The views of a scene show one set of named points, each view turned or mirrored, shifted and resized as a whole, with a little noise and some points left out.

Scene 1
View 1
musar: [ -5  -4  -3  -9  -2  -7 -14  22  -8   2  10  -3 -11  24  -6  11  -8  10
  -4  14  12  16  -1   1   3   1  -1   6  -7 -16  -6   3  -5   2  10   5
   6   4 -11  -1 -10]
Sorut: [ -1  -4  -5   9   5   6   1   1   3  -8   7   7 -12   1  18  13  -8  -3
  -5  11 -21   0  -5  15   0   1  17  -1  -2 -14 -11   1   7  10  11  -2
  17  -1   4  13   1]
ziga: [  5  -3  -6 -13  -3 -11  -5  26  -4   8   8  -4 -14   7  -5   6 -16  -3
  -5   1  -9  14   2  12   7   5  -7   0 -14  -7  -4  -2   6   8   5   9
  12  -6   8  12  -4]
vasep: [ -8 -15  -1   8   9  10   0  10  -2  -7   0   8 -13  -2  23   7  -4   3
  -3  18  -7   9  -4   1   1  -1  10  10  -8 -13 -14   6  -3  -2  21  10
  22   2  -5   4   2]
dubu: [  1  -2  -4  11   4   6   0  -4   5 -11   8   5 -13   3  18  16  -8  -3
  -8  12 -25  -2  -7  17  -1   2  21  -4   0 -15  -9   1  10  12   9  -4
  15  -1   6  15   4]
bugop: [ -1   5  -4  -1   0  -6  -9  11   3  -3  12  -1  -8  18   8  12  -9   3
  -6  11 -14   6  -6  18   2   1  12  -7   0 -14  -7   5  12  13   4  -7
  12  -2  -1  13  -2]
baz: [ -2  -8  -3  -1  -1  -1  -5  11  -6  -3   7   3 -14   7  -1  11 -10   5
  -4  14   5  10  -1   1   3   4   5   8  -7 -16  -6  -2  -7   1  12   9
   8   5  -1   1  -6]
Zuk: [ -7 -13   1  23   8  20   1 -14   1 -19   4  13 -14  -5  25  15  -2   1
  -5  24 -11  -4  -7   4  -5   0  30   8   2 -21 -13   2  -6   1  21   1
  18   9  -5   4   3]
zag: [ -7  -7   0   8  -1   5  -8   0  -3  -9  10   5 -14  12   7  15  -5   6
  -4  20   2   6  -4   2  -2   1  15   6   1 -20  -9   0  -6   1  13   0
   9   8  -9   2  -6]
fetak: [  3 -11  -4  -2  -4   1  -3   5 -13  -2   9   1 -21   2 -19  14 -14   3
  -7  14  17   9   7  -8   2   8   0  15 -10 -19  -1 -16 -21  -5  13  13
  -1  10   1  -8 -11]
Kana: [  4   1  -5   5   1   1  -3   2   5  -6   9   1 -11   5   9  12 -11  -4
  -8   8 -20   1  -3  18   0   3  15  -4  -1 -12  -7  -2  11  14   6  -6
  12  -4   8  18   2]
lotun: [  0  -4  -3  17  -1   9  -1 -13  -2 -13  12   6 -17   2   4  18  -9   0
  -9  17  -5  -5  -2   6  -5   5  23   3   1 -21  -4 -10  -5   7  12  -2
   4   7   1   6  -2]
talu: [  1  -5  -5  -8   1  -6  -3  22  -2   4   5  -1 -12   2   4   5 -13  -4
  -5   2 -15  11  -1  12   9   3  -3   1 -11  -6  -5   0   8   9   6   7
  17  -6   8  13   0]
ropel: [ -6   0   1   6  -4   2 -14  -1  -2 -10  14   2 -12  22  -1  17  -6  11
  -3  25  13   6  -3   3  -4   2  16   4   3 -23  -8  -1  -9   3   9  -7
   1  12 -12  -2  -9]
View 2
ropel: [ -6   7 -18  -9 -22  -2 -26   8  12  -1   3  14   9   4  -3  24  10  21
   7  12   4 -15   0  -1  29  -2   2   7  13  -3   7  24 -27 -11  -4  40
   6  24  13   0  -6]
Sorut: [ -5   6 -17   1   4  -9   5  -1  21  -9   5  20  18  18  10  -6  -7   4
  14  -5  16   6   1 -19  26 -26 -21 -17  19 -18  -8  11 -15  -1   5   1
   8 -24  17 -11  -1]
bugop: [ -7   9  -9   9   0 -11  -5  10  17 -11  17  25   3  -1   2   2  -2  15
  15  -7  11  -4  -2 -11  16 -24 -15 -27  21 -14 -10  17  -9   9  -5  23
  24  -7  31 -18  -8]
Kana: [ -3  10  -8   7   3 -13  10   5  22 -12  14  28  16   9   7  -5  -9   5
  25 -16  13   4   2 -21  19 -37 -24 -32  21 -21 -11  13  -6  13  -3   4
  17 -30  33 -24  -2]
lotun: [  1   7 -22 -17 -20  -5  -5   0  19   4  -9  18  34  18  -4  16   2   1
  20   1   9  -1  15 -14  36 -21 -11   4   9 -10   6  23 -25 -16   1  20
  -6 -11   9  -6   2]
fetak: [ 12  -5  -2  -8 -43 -10 -28  -5 -13  17   4  26  25  24  -6  20   0  18
  42   4  26 -31   5  -3  26 -21   0  13   5 -11  26  23  13 -27  -9  47
   9  23 -12  11   1]
baz: [  5  -2  -7  -2 -19  -9 -21  -4  -3   3  13  22  11  21   6   7  -3  16
  27   2  21 -18  -4  -3  25 -15  -6  -3  14 -13   7  16   6 -16  -5  30
  13  12  -4   5   0]
musar: [  2   2   1  10 -16 -10 -32   5  -4   2  23  23  -2   1   7  13   1  28
  18   6  18 -26 -13   4  17  -8   2  -7  16  -9   5  17   9 -10  -8  45
  26  31   4   3  -7]
zag: [  0   5 -20 -10 -10  -4 -16  -2  11  -2   4  13  10  15   6  12   3  14
  10   9  12  -7   0  -3  31  -5  -3   2  13  -9   5  16 -22 -16   2  26
   5  12   3   4  -4]
Zuk: [ -5   4 -37 -18   4   1   5 -14  25  -6 -10  11  24  34  18   1  -5   2
   5  11  13  12   9 -16  41 -11 -18   8  12  -8   1   9 -43 -23  18  -1
 -15 -18  -9  11   8]
ziga: [ 10  -1   7  14 -15 -17 -14  -2 -13   4  25  33   8  19  11  -3 -12  16
  39  -9  32 -21 -12  -5  12 -29 -14 -18  18 -17   4  15  33  -9  -7  26
  29   3   6  -2  -4]
dubu: [ -7   7 -18  -1   4  -9   7   2  25 -10   2  21  21  14   6  -2  -5   2
  16  -7  13   6   7 -19  27 -27 -22 -19  17 -16  -9  16 -20   3   3   4
   6 -29  22 -14   0]
vasep: [  3  -6 -18   0   9  -4  -7 -15   3  -1  11  17   5  30  26 -11 -10  12
  12   7  27  -4 -10  -7  29 -12 -18  -5  21 -10   1   3  -7 -21  10   7
   6  -1 -13  14   1]
talu: [  4   4   4  19  -4 -18  -8  -1  -2  -3  24  31   7  16  13  -9 -13  15
  32 -12  27 -12  -7 -10  12 -32 -20 -24  21 -17  -3  12  22   0  -7  13
  29 -10  14  -8  -9]
View 3
Sorut: [ -7  -7  -7  -8   2  10  -2  -3  -5 -12   0  -5  -1 -12   5   7   1  -7
  10  16  10  20  -1   2  22   1 -23   3  -7   2  15  -8   2  10  11   6
 -13 -12   9  -6  -4]
dubu: [ -6  -5  -5  -8   3  11   1  -1  -3 -17   1  -7  -1 -12   6   2   0  -6
  14  15  10  22   0   1  23   1 -21   5  -9   5  14 -12   4  11  11   4
 -14 -16  11  -4  -4]
talu: [ -2  -3 -11 -16  -2  21   4  -3  -2   7 -13  -9   0  -2  13   9  -1  -9
  11  28   3  21 -11   6   8   3 -16  -1  -3  -2  23  -6 -14  13   9   2
  -7  -8   6 -14  13]
zag: [-16 -13  -7  -6   3  14  -3   7  -2 -10  -6  -3 -18  -5  -1   3   2 -12
   6   5  -4   5   2   0   9  -7 -25  -5  -4  -1  24  -9   8   2  17   9
 -10   4   3  -1  -1]
fetak: [ -8 -23  -4  -6  -2  25  -9   9  -8  -3 -18 -13 -19  15  -7   0  12 -13
  -6   0 -10   6  -1   4  -8 -10 -26  -1  -2 -11  41 -14  -7   3  21   3
  -3   9  -4 -13  19]
ziga: [ -2  -9 -10 -15  -2  25   2   0  -1  11 -18 -10  -6   4  10   9   4 -11
   5  26  -2  16 -12   7   0   1 -19  -4   1  -5  29 -10 -18  12  12   2
  -4   1   3 -15  17]
baz: [-10 -13 -10  -9   1  18  -4   4  -3   0 -13  -6 -15   1   2   7   5 -13
   3  12  -5   7  -3   4   2  -5 -25  -3  -2  -4  29 -11  -4   6  18   5
  -5   5   0  -7  10]
vasep: [-14 -10 -15  -7  -1  11 -11  -1  -6  -5  -7   6 -12  -8  -2  18   7  -9
   8  14   9   5  -5   5  13  -3 -33  -9  -2  -2  16  -1  -5   5  16  12
  -6   1  -1 -10  -2]
Kana: [ -2  -6  -4 -11   3  17   5   0  -2 -12  -2 -11   2  -9   9  -1  -1  -8
  13  19   7  24  -2   1  20   2 -16   8  -9   4  18 -13   1  12  10   4
 -15 -12  13  -6   2]
Zuk: [-18 -14  -7   1   2   5 -14   2 -13 -28   5   4 -13 -14 -10  10  10  -7
   6   0  13   9   6  -1  24  -8 -36  -2 -11   0  12  -4  10   6  18  10
 -12  -7   5  -2 -14]
lotun: [-11 -16  -1  -2   3  14  -4   9  -9 -21   1 -10 -13  -4  -6  -4   8 -11
   3   0   1  15   7  -2  14  -8 -26   6 -10  -1  24 -14   6   8  17   5
 -12  -7   7  -4  -2]
musar: [-14 -10 -12 -13   1  23   5  10   6  10 -16  -6 -18   2  11   3  -3 -16
   6  14 -12   4  -6   5  -7  -9 -18  -7   2  -2  32 -12  -1   2  16   9
  -4  13  -2  -3  10]
View 4
Kana: [  9  19  29 -14   6  10   3 -13  -1   1  35  12  11   9  -4  13   4 -11
   1   5  16  33  14  -4 -24   8   7   9  -1 -14  28   5  -6  32 -12 -28
  -4   7  -2 -13   2]
bugop: [ 11  18  28 -18  15   2   2  -6  -4   9  36   3   9  24  -9   7   3 -13
   3   9  18  30  24  -7 -26  -1  -6   9   1 -13  22   5 -13  16   2 -17
 -12  13  -6 -18  14]
Zuk: [ -6  22  19  -8  37  37  17 -43  -1   7  41  10   8  14   5  14 -25   7
  -2   7  -6  -2  29  28   1  29  49  31  -4   8  18   0   0  20 -32 -10
  16  13 -25 -19  -7]
zag: [ -3  14  20   3  24   6   4 -24 -22  16  62  -4   5  16  -6  12 -22  -6
   1  15   8   5  29  14 -10  15  17  24 -10   0   1   7 -14   1  -6 -10
  -1   8 -25 -19   9]
talu: [  8   0  38  -7  14  -8 -13  -1  -7   6  35  10  13  13 -34  17   3 -22
   0   0  19  24  -6 -18 -32  14  -8  11  14 -29  21  25   4  19  -2 -20
  -6  12 -22   4  20]
musar: [  1  -3  28   9  19 -19 -12  -5 -30  21  71 -11   4  19 -29  11 -16 -19
   3  23  17   3  18   2 -22   5 -13  18  -4 -15  -3  21 -18 -13  21  -7
 -15   5 -31 -10  31]
fetak: [-12 -23  25  32   2 -23 -13 -11 -46  17  89  -7   0  -8 -32  28 -28 -15
   9  17   5   2   6  17 -13  30   4  33 -24 -10  -9  30  -8   0   0 -21
   4 -16 -31  -4   5]
ziga: [  1 -11  37   6  13 -20 -18   0 -20  10  50   2   9   5 -43  23  -6 -25
   0   4  16  15  -4 -16 -29  17 -13  18   7 -25  12  33   3  11   3 -19
  -5   6 -29   5  25]
Sorut: [  6  20  28 -14  20  17   7 -20   2   2  28  10  12  19  -5  13  -4  -6
  -1   4   8  21  16   2 -18  16  22  15   7 -11  28   5   2  28 -18 -21
   2  15 -10 -13   4]
ropel: [ -3   7  14   0  15  -1   4 -21 -32  21  79  -9  -3  18   0   8 -23  -7
   7  21  10   4  36  21  -5   5   6  21 -21   4  -4  -2 -23 -12   5 -11
  -7   0 -21 -27   9]
vasep: [ -8   9  30  -2  45  15  -2 -28  -5  13  41   4  12  20 -28  20 -23 -12
  -7   7   5  -7  15   7 -13  26  26  26  13  -8  12  21   6   9 -15  -5
   5  20 -43  -2  18]
lotun: [ -3  15  20   0  11  14  10 -24 -21   6  59   9   2   0   4  12 -20   2
   4   7   2  13  22  19  -7  21  23  23 -20   2  12   4 -10  21 -19 -27
  10  -2 -11 -20 -10]
baz: [ -2  -2  25   5  10  -7  -5 -11 -23  12  62   0   4   3 -20  18 -12 -11
   5  12   9  16  11   7 -19  19   4  19  -7  -8   5  16  -8  10  -4 -22
   0   1 -22 -12   5]

In a view up to two points have been moved. Name them for each view, in the order of its rows, or write none.
view 1 => ziga
view 2 => Kana
view 3 => none
view 4 => baz

Scene 2
View 1
par: [ -1  16  11 -20  -1   3 -24   4 -12  37   0   1  -2  -5   2 -21  -4 -23
  -5 -12  26 -12   5   7   6   3   7   5  -5   0  -4  10  27 -11  -6  16
 -11   9 -22 -14 -25]
Mebir: [ -8 -17   2  -3  -9   4 -28  -9 -17  -3   6 -12  -2   2  -5 -12  -3 -16
  -2  -1   9  16   1   8  14   7   8  17   1   6 -11  21   6 -29   8  -1
   2   4 -21 -10 -15]
nofu: [ 25 -13   8 -11  10  14   6  -3  -1   9  14  -9  -3   0   3   1   4 -33
   0  16  11  26 -12  18  25  15 -16   4  -8  -4 -15   9  12  -4  -3 -10
  13   2  23  -1 -14]
Bigob: [ -6 -21   5   1  -5  15 -18 -15  -2   7   8  -3  11   7  -7  -2  10 -14
   6  -4   1  25   6  -3  18   5   5  15   1  -5  -3   4   7 -36  -5   5
  16  -7  -6  -6 -11]
suvin: [ 13  -5   6 -20   6   5  -5  -3 -10  17   6  -9  -4  -2   5  -4   2 -27
  10   7  12  14  -8  19  18  14  -3   7  -7  -1  -8  12  16   0 -13  -9
   6   8   8   1 -14]
deka: [-17   8  13 -19  -1  19 -19 -12   7  60  -3  25  20  12  -5  -8  18 -14
  15 -35  10  -7  18 -14  10  -3  19   7  -2 -18  11 -14  29 -30 -36  32
  10 -11 -11 -10 -19]
vor: [-11   3  10 -16  -2  10 -24  -9  -3  39  -1   9  10   6  -5  -9   8 -17
   9 -21   9   0  12  -5   9   2  13  10   0 -10   2   0  23 -28 -19  16
   6  -3 -14  -7 -19]
Mif: [-26 -20   2  -8 -16  -1 -40 -15 -22  -1   0  -7   4   5  -8 -10   1  -8
  13 -16   4  15   6   6   6   5  23  24  11   5  -3  22   5 -36  -6   1
   6   3 -32  -6 -11]
Lev: [  6 -18   7 -15   2   9  -7 -12  -7  12   8  -5   4   5  -1   3  10 -23
  19   0   3  27  -5  12  23  13   3  12  -1  -6  -5   5   7 -14 -19 -10
  17   0  11   2  -8]
Novi: [ -9 -26  -1  -2 -11   0 -31  -9 -23 -18   8 -20  -5  -1  -6 -12  -7 -16
  -2   5   8  23  -3  13  13   8   8  21   4  11 -15  30  -1 -29  13 -10
   1   6 -25  -8 -12]
Kemol: [-16 -26   2  -8  -6   3 -28 -15 -16  -1   4  -8   6   7  -7  -5   5 -14
  14  -8   0  22   1   7  15   8  15  20   6   1  -4  16   3 -31  -7  -2
  13   1 -15  -2  -7]
zaron: [-18 -20   2  -8  -9   2 -32 -14 -17   3   1  -6   4   5  -7  -8   1 -13
  12 -12   5  17   3   7  10   6  18  19   5   3  -4  18   5 -32  -4   1
   6   2 -22  -6 -11]
finib: [  0   1  10 -15   2  11 -16  -4  -3  29   4   2   5   3   0  -9   4 -23
   4  -9  14   5   5   3  12   7   5   8  -3  -5  -3   2  20 -19 -11  11
   6   1  -6  -9 -18]
Galek: [-27  -1   7 -10 -14   1 -45  -7 -21  16  -2  -2   4   3  -7 -23  -3  -9
  -2 -21  13  -4  14  -1  -1  -1  23  18   6   6  -1  21  15 -37   3  15
  -8   4 -44 -16 -20]
View 2
Lev: [  3  21  40  23 -11  -2   9 -14  14 -29   5  30   1  20  14  -9   6 -16
  13   2   3  17  16  20  16   3  -8  10 -32  -6  47   1 -26  -8   8 -35
  20  -1 -32  19   8]
Bigob: [ -1  29  38  37 -22 -28  12  -4 -17 -22   4  23 -23  15  -4 -21 -17 -28
  14 -17 -16  21   5  21  21  -3   4   8  -8   6  35  13  -1  -7   6 -34
   6  10  -8  -4  15]
Mebir: [  0  33  24  24 -31 -32 -13 -22 -17  -6  -2  29 -37  12  11 -25  -5 -32
  20  -3 -16  -1  27   7  -4 -30  -7  12  -5  21  23  -5   7 -13  -3 -30
 -23  -1  11  -8  22]
Kemol: [ -2  21  23  27 -28 -43   1 -20  -6 -22  -1  28 -33   6  11 -15   2 -33
  18  -3 -25  22  22  29  11 -20 -13  15 -14  27  41   8  -6 -19   6 -37
  -9  11   0   8  28]
zaron: [ -7  17  27  14 -29 -51  -9 -23  -7 -17  -3  15 -37   6   2  -6   1 -33
  17  -9 -28  10  24  21  12 -30 -13  14  -6  31  37  -1   4 -19   2 -33
 -12   8  11   7  33]
Galek: [ -5   8  36  -6 -36 -67 -20 -19 -31   0  -4  -9 -55   9 -29 -13 -19 -39
  14 -36 -26 -27  16   8   3 -60 -10  12  14  48  24 -13  30 -23  -4 -27
 -15   0  45  -2  32]
Mif: [ -6   8  19  13 -37 -69 -15 -25  -8 -16  -7  13 -47  -1   4  -7   0 -39
  21  -9 -38  10  27  23  14 -41 -17  16  -3  46  39   3   8 -22   4 -33
 -19  16  26   9  47]
nofu: [  7  44  43  30  -6  41   1  -8   7 -20   6  47  15  33  26 -35  -1  -6
  10   7  25  -4  21   0  -5  10  -1   6 -31 -31  28 -18 -25   2  -1 -31
  14 -23 -48  -3  -7]
vor: [  1  -2  59  -3 -14 -38   4  -3 -14 -16   8 -15 -17  22 -43  -2 -18 -23
   9 -48   0 -18 -10  17  25 -21  -7   9  -5  17  35  -5  11 -12  12 -26
  32  -2   8  14   5]
par: [  4   9  57 -25 -20 -11 -18 -14 -18   5   7 -10 -20  27 -32 -13 -14 -17
   8 -38  16 -65  13 -14  -6 -42  -8   8   1  16  19 -40  18  -6  -3 -21
  13 -25  19   1   8]
Novi: [ -3  43  17  34 -32 -21 -17 -26  -9 -11  -3  48 -37   6  31 -28   2 -26
  21  19 -12   7  45   6 -12 -27 -11  14 -15  17  27  -7  -6 -14  -9 -35
 -33   0   0  -3  30]
deka: [  5 -24  77 -15  -4 -49  26   8 -14 -27  12 -44  -8  24 -74  11 -30 -25
   5 -81  -1 -11 -39  29  48  -9  -2   6   0  15  47   5  14  -9  22 -25
  62   0   6  19  -7]
View 3
Bigob: [ -3   3 -14  11   4   7 -17   0   2  -2  -9  12  -6  -2 -18 -17   2   9
  -6 -11   4 -13  -5 -27   8  -2  -6  11 -20  41  17  14   5 -22 -22  -2
  17 -11 -21 -10 -11]
finib: [  9  -6   2   0  11  14   5  14 -12  12  -6  15 -10  18  -4  10  12  20
  11  -3  -3  -3   2 -21  21   2 -20 -15 -31  12  15  -1 -12 -14 -12  13
 -11  -2  -7   2 -13]
Lev: [ -1   4   0  23  -9  -2  -3   4  -7  -4 -24  13  -6  -6  -5   8   0  19
  21  27 -13  -9  -6 -31  14 -21 -18  -7 -21  50  -2  23  18 -19  -6  16
   9   7   6  -6  -8]
nofu: [  8   1   5  11 -12   4  -7   2 -21 -11 -47  20 -28   4 -10  26  32  18
  51  20 -20 -15 -28 -50   6  -8  -2 -16 -36  43  -8  31  28 -35  21  29
   7  -7  22 -12 -15]
Mif: [  2 -22  -2   4  -4   2  -6 -15   8 -29   5   6  -8  -4 -23 -38 -16  -2
 -39  15  22  -8  17 -14  23  -3   0  12  13   4  29   4  -4 -17 -45 -13
  -4  13 -38   4  21]
Kemol: [ -3 -10  -4  14  -7   1 -11  -9   4 -22  -9  12  -5  -6 -18 -27 -13   3
 -14  12  10 -14   7 -23  14  -7  -3  11   0  30  21  14   8 -22 -27  -6
   8   8 -23  -1  10]
Mebir: [ 11 -20  -2  -2  -6  15 -12 -17   0 -31 -18  18 -23   1 -26 -22  15  -3
 -13   0  14 -13   2 -28  15   6  14   4  -3   7  25  12   9 -30 -21  -5
  -2   2 -24   0  16]
Novi: [  8 -18   3   2 -19   5 -15 -24  -2 -48 -29  15 -28  -7 -30 -26  15  -8
  -4  18  14 -19  -2 -36  12   1  20   2   0  16  18  24  28 -37 -14  -3
   3   8 -19  -5  18]
Galek: [ 10 -31   6 -17  12  21   3  -5   6 -15  16   9 -15  18 -24 -30   4   3
 -37  -9  30  -3  24  -8  25  15   1   0   2 -28  38 -19 -30 -15 -47 -12
 -25   7 -45  17  15]
par: [ 17 -29  17 -18  20  27  15  11 -19   1  -2  11 -23  35  -8  15  24  20
   7  -3  12   3  11 -12  28  14 -17 -29 -28 -30  20 -23 -29 -14 -17  15
 -38   3  -6  17  -2]
deka: [ -2  10 -11  11  39  14  17  43  -7  61  34   0  20  19   7  11 -16  37
 -13 -26  -7   7  20   5  24  -1 -54  -7 -39  26  20 -25 -56  13 -43   4
 -17  -9 -19  10 -34]
suvin: [  6 -10  12  11  -6   7   7   3 -16 -13 -31  15 -18   5  -6  18  14  18
  36  32 -14 -10  -9 -36  19 -12 -16 -24 -23  23  -2  15  12 -25   3  25
 -11  10  13   0  -3]
zaron: [  1 -16  -1   9  -2   7  -9 -10   8 -22   0  12  -7  -3 -20 -30 -10   4
 -23  16  10 -11  12 -17  20  -2  -1   7   2  15  22   9  -2 -20 -32 -11
  -4   5 -28   2  10]
vor: [  2  -3  -1   4  24  12   9  24  -3  25  16   8  -2  16  -4   1  -7  25
  -6  -9   2   1  14  -9  24   2 -30 -11 -31  10  19 -12 -28  -3 -31   4
 -14  -3 -14  12 -18]
View 4
Bigob: [-16 -16 -19 -11  -2  -2  19 -15  -1  -1  -3  -2  -6 -30 -16 -10   9  -9
  24 -11  11  -3  17 -21 -16   9  22  21  12   2  -3   2   4  -4   4  21
   2   4  12  10 -27]
vor: [-22   1 -27 -12  11 -10   6  14   5 -13  -8 -15 -24 -27 -18 -10  15 -29
 -12  10  -7   7   0   0 -16  18  -8  40 -16   4  -8   0  21  -2  15   9
  -5  -9  40   5  -3]
Lev: [ 15   0 -11   7 -13  10  12 -18  -5   8  -1 -14   9 -18  -1 -17  24  15
  -8 -12  15   2   6 -22   6   2  16  14  26  -1   7  10   1 -10  11  12
  -1  -3  18   6 -27]
zaron: [-16 -11  -5 -14   4  -4  22  -9  -6  16 -24  -5  -6 -37   5   6  12 -27
  23   2  21  -6  -6 -17 -20   8  22  16  -1   2 -13  -3  -1   9  15   7
   6   3   0 -11  -5]
Mif: [-25 -12   2 -20   7  -8  25  -4  -4  20 -35  -9  -9 -46   6  13  12 -37
  34  10  25  -8 -10 -17 -27  11  27  15 -11   6 -21  -6  -3  16  21   8
  11   4  -7 -19   2]
deka: [-23   6 -40 -16   8 -20 -11  24  13 -35  -7 -13 -46 -35 -43 -18  24 -31
 -19  14 -29  23  10   2 -26  24 -18  66 -16   8  -7   9  34   0  25   4
 -17 -26  61  12  -6]
finib: [-11   2 -28  -5   7   4  12   0   0  -9  -1 -17  -6 -15 -10 -11   5 -13
 -17  -4   6  -1   3  -6   0  12  -2  29 -10  -1  -2  -5  12  -9   2  16
  -3  -1  36  10  -6]
par: [-22   4 -30  -8  25   5  18  21  -2  -7 -12 -21 -12  -8   2  -3 -13 -35
 -34   8  17 -13 -16  14   7  20 -14  24 -43  -9 -10 -20  11  -8   0  14
  -4   3  41   4  22]
Galek: [-42  -9 -15 -24  28 -11  27  17  -3   5 -32  -7 -20 -38   1  18  -5 -56
  19  17  21 -12 -15   1 -29  19  11  23 -44   2 -24 -22   7  14  12   9
   6   7  10  -8  20]
suvin: [ 12   5 -14   9  -7  16  13 -11  -7   6   2 -21  19  -2  11 -14  12   9
 -33 -11  25  -4  -6 -11  22   7   2   8   4  -6   6   1   2 -16   1  17
  -3   0  25   5 -13]
nofu: [ 14   0 -25  13 -16  24  20 -25  -8   1  19 -18  27   9   6 -26   1  31
 -26 -27  25  -8  11 -16  28   0   8   2  19 -12  12  -1  -7 -25 -15  27
  -2  11  28  23 -28]
Novi: [-10 -20  -1  -4   0  11  36 -22 -12  24 -16  -8  15 -21  20   4  -7  -9
  24 -12  42 -21  -3 -19  -1   3  33  -7   3  -7  -6 -14 -14  -4  -3  18
  12  20  -9  -2 -10]
Kemol: [-11 -15  -6  -9  -3  -2  21 -13  -5  14 -19  -7  -1 -37   3   1  16 -16
  26   0  21  -6   1 -22 -16   4  27  12  10   3  -8   1  -2   5  14  10
   6   2  -4  -9 -13]
View 5
vor: [-17 -12  -8 -10  21 -10  -4   9  -8 -17   3   8 -10  -9 -13   3 -20  31
   4  12 -25 -15   4   2  11  -9  17  -1 -22  20   7 -15   6  14 -13  -4
   2   6  -2 -18  -7]
par: [-15  -5  -8 -15   4 -22 -21  12 -10  -6  10  13   3  10 -10 -11 -13  35
 -16  21 -19  -6  -8  -9 -18  12  27 -11 -17   3  -2 -30  -7  12 -19   0
   5  10 -11 -27 -23]
Mif: [-15   9 -12   5  11 -34  15 -23 -16 -35  -3   0  -7   2   0  28   0  21
  -3 -16 -12 -20 -17  14   8   8   0  12 -20   3  -8   5   4  -2 -13   1
  31  12 -20 -50  11]
Mebir: [ -9   5  -1   1 -12 -22  -4 -14 -14 -26  10   2   3  23   5  14   7  23
  -9 -18  -3 -11  -7  17  -2  23   2  13 -15   5  -2   0   1  -4 -21  -3
  27   5  -4 -42  -2]
Bigob: [ -8  -2   2   2  -2  -2   0  -6  -8 -26  11   1  -5   6   2  10  -3  19
   8 -18  -9 -13   9  25  17   4   1  18 -18  23  15   8  12   2 -19  -8
  11   1  10 -26  10]
suvin: [  1  -4  -3 -13  -3   1 -30 -14 -14 -11  17   5  14  -2   5 -11   3  10
  -1  -9  -1   4  13  17 -23  26  12  -9 -13   7  -2  -3  13  15  -9  13
  -3  10  21  -4   1]
Novi: [ -4  11  -2   3 -18 -23  -8 -28 -14 -29  13  -2  11  23  11  16  17  12
  -9 -30   5  -6  -6  25  -7  33  -1  14 -14   0  -3  11   6  -4 -17   4
  26   8   1 -43   8]
Galek: [-25   6 -12   0  10 -40   9   0 -13 -28  -2   9 -10  11  -9  18  -8  40
 -13   5 -22 -22 -26  -3   7   1  12   7 -23   4  -5 -20  -8   0 -23  -6
  31  10 -33 -56 -12]
Kemol: [-10   1 -11   1  14 -17  10 -18 -18 -33   0   1  -4  -6  -2  20  -4  16
   4 -18 -10 -12  -2  18   8   5   3  11 -23  15   2   7  12   2 -11   0
  18  12  -3 -28  12]
Lev: [ -1  -5  -3  -7   3   6 -11 -19 -15 -20  13   0   8  -8   6   0  -1   7
   9 -19  -2  -1  20  28  -8  17   4   2 -17  17   7  11  21   8  -8  13
  -2   9  21  -4  15]
deka: [-23 -23 -11 -12  41   2   9  26  -7 -15   2  10 -20 -25 -20  -2 -39  37
  14  26 -35 -23  12  -3  25 -33  26  -5 -30  34  16 -21  14  22 -10 -12
  -8   8  -1  -6  -7]
nofu: [  4  -6   6 -11 -22  18 -37 -12  -7  -8  28   3  17  15  11 -15  10   7
   0 -21   7   8  28  29 -22  32  10  -1 -10  14  10   5  17   8 -13   6
  -7   3  37   2   3]
finib: [-11 -11  -4 -11   5  -3 -14   3 -10 -14  10   8   0   1  -5  -5 -10  26
   0   7 -15  -7   9   7  -1   6  17  -4 -21  18   7 -13   5  13 -16  -2
   1   6   8 -14  -7]
zaron: [-13   6  -9   2   8 -27   4 -19 -15 -32   6   1  -4   3  -2  21  -1  22
  -1 -15 -10 -15  -9  17   7  11   2  11 -22   8  -3   3   7  -1 -11   1
  23   8  -9 -39   9]

In a view up to two points have been moved. Name them for each view, in the order of its rows, or write none.
view 1 => Novi
view 2 => none
view 3 => none
view 4 => none
view 5 => Kemol
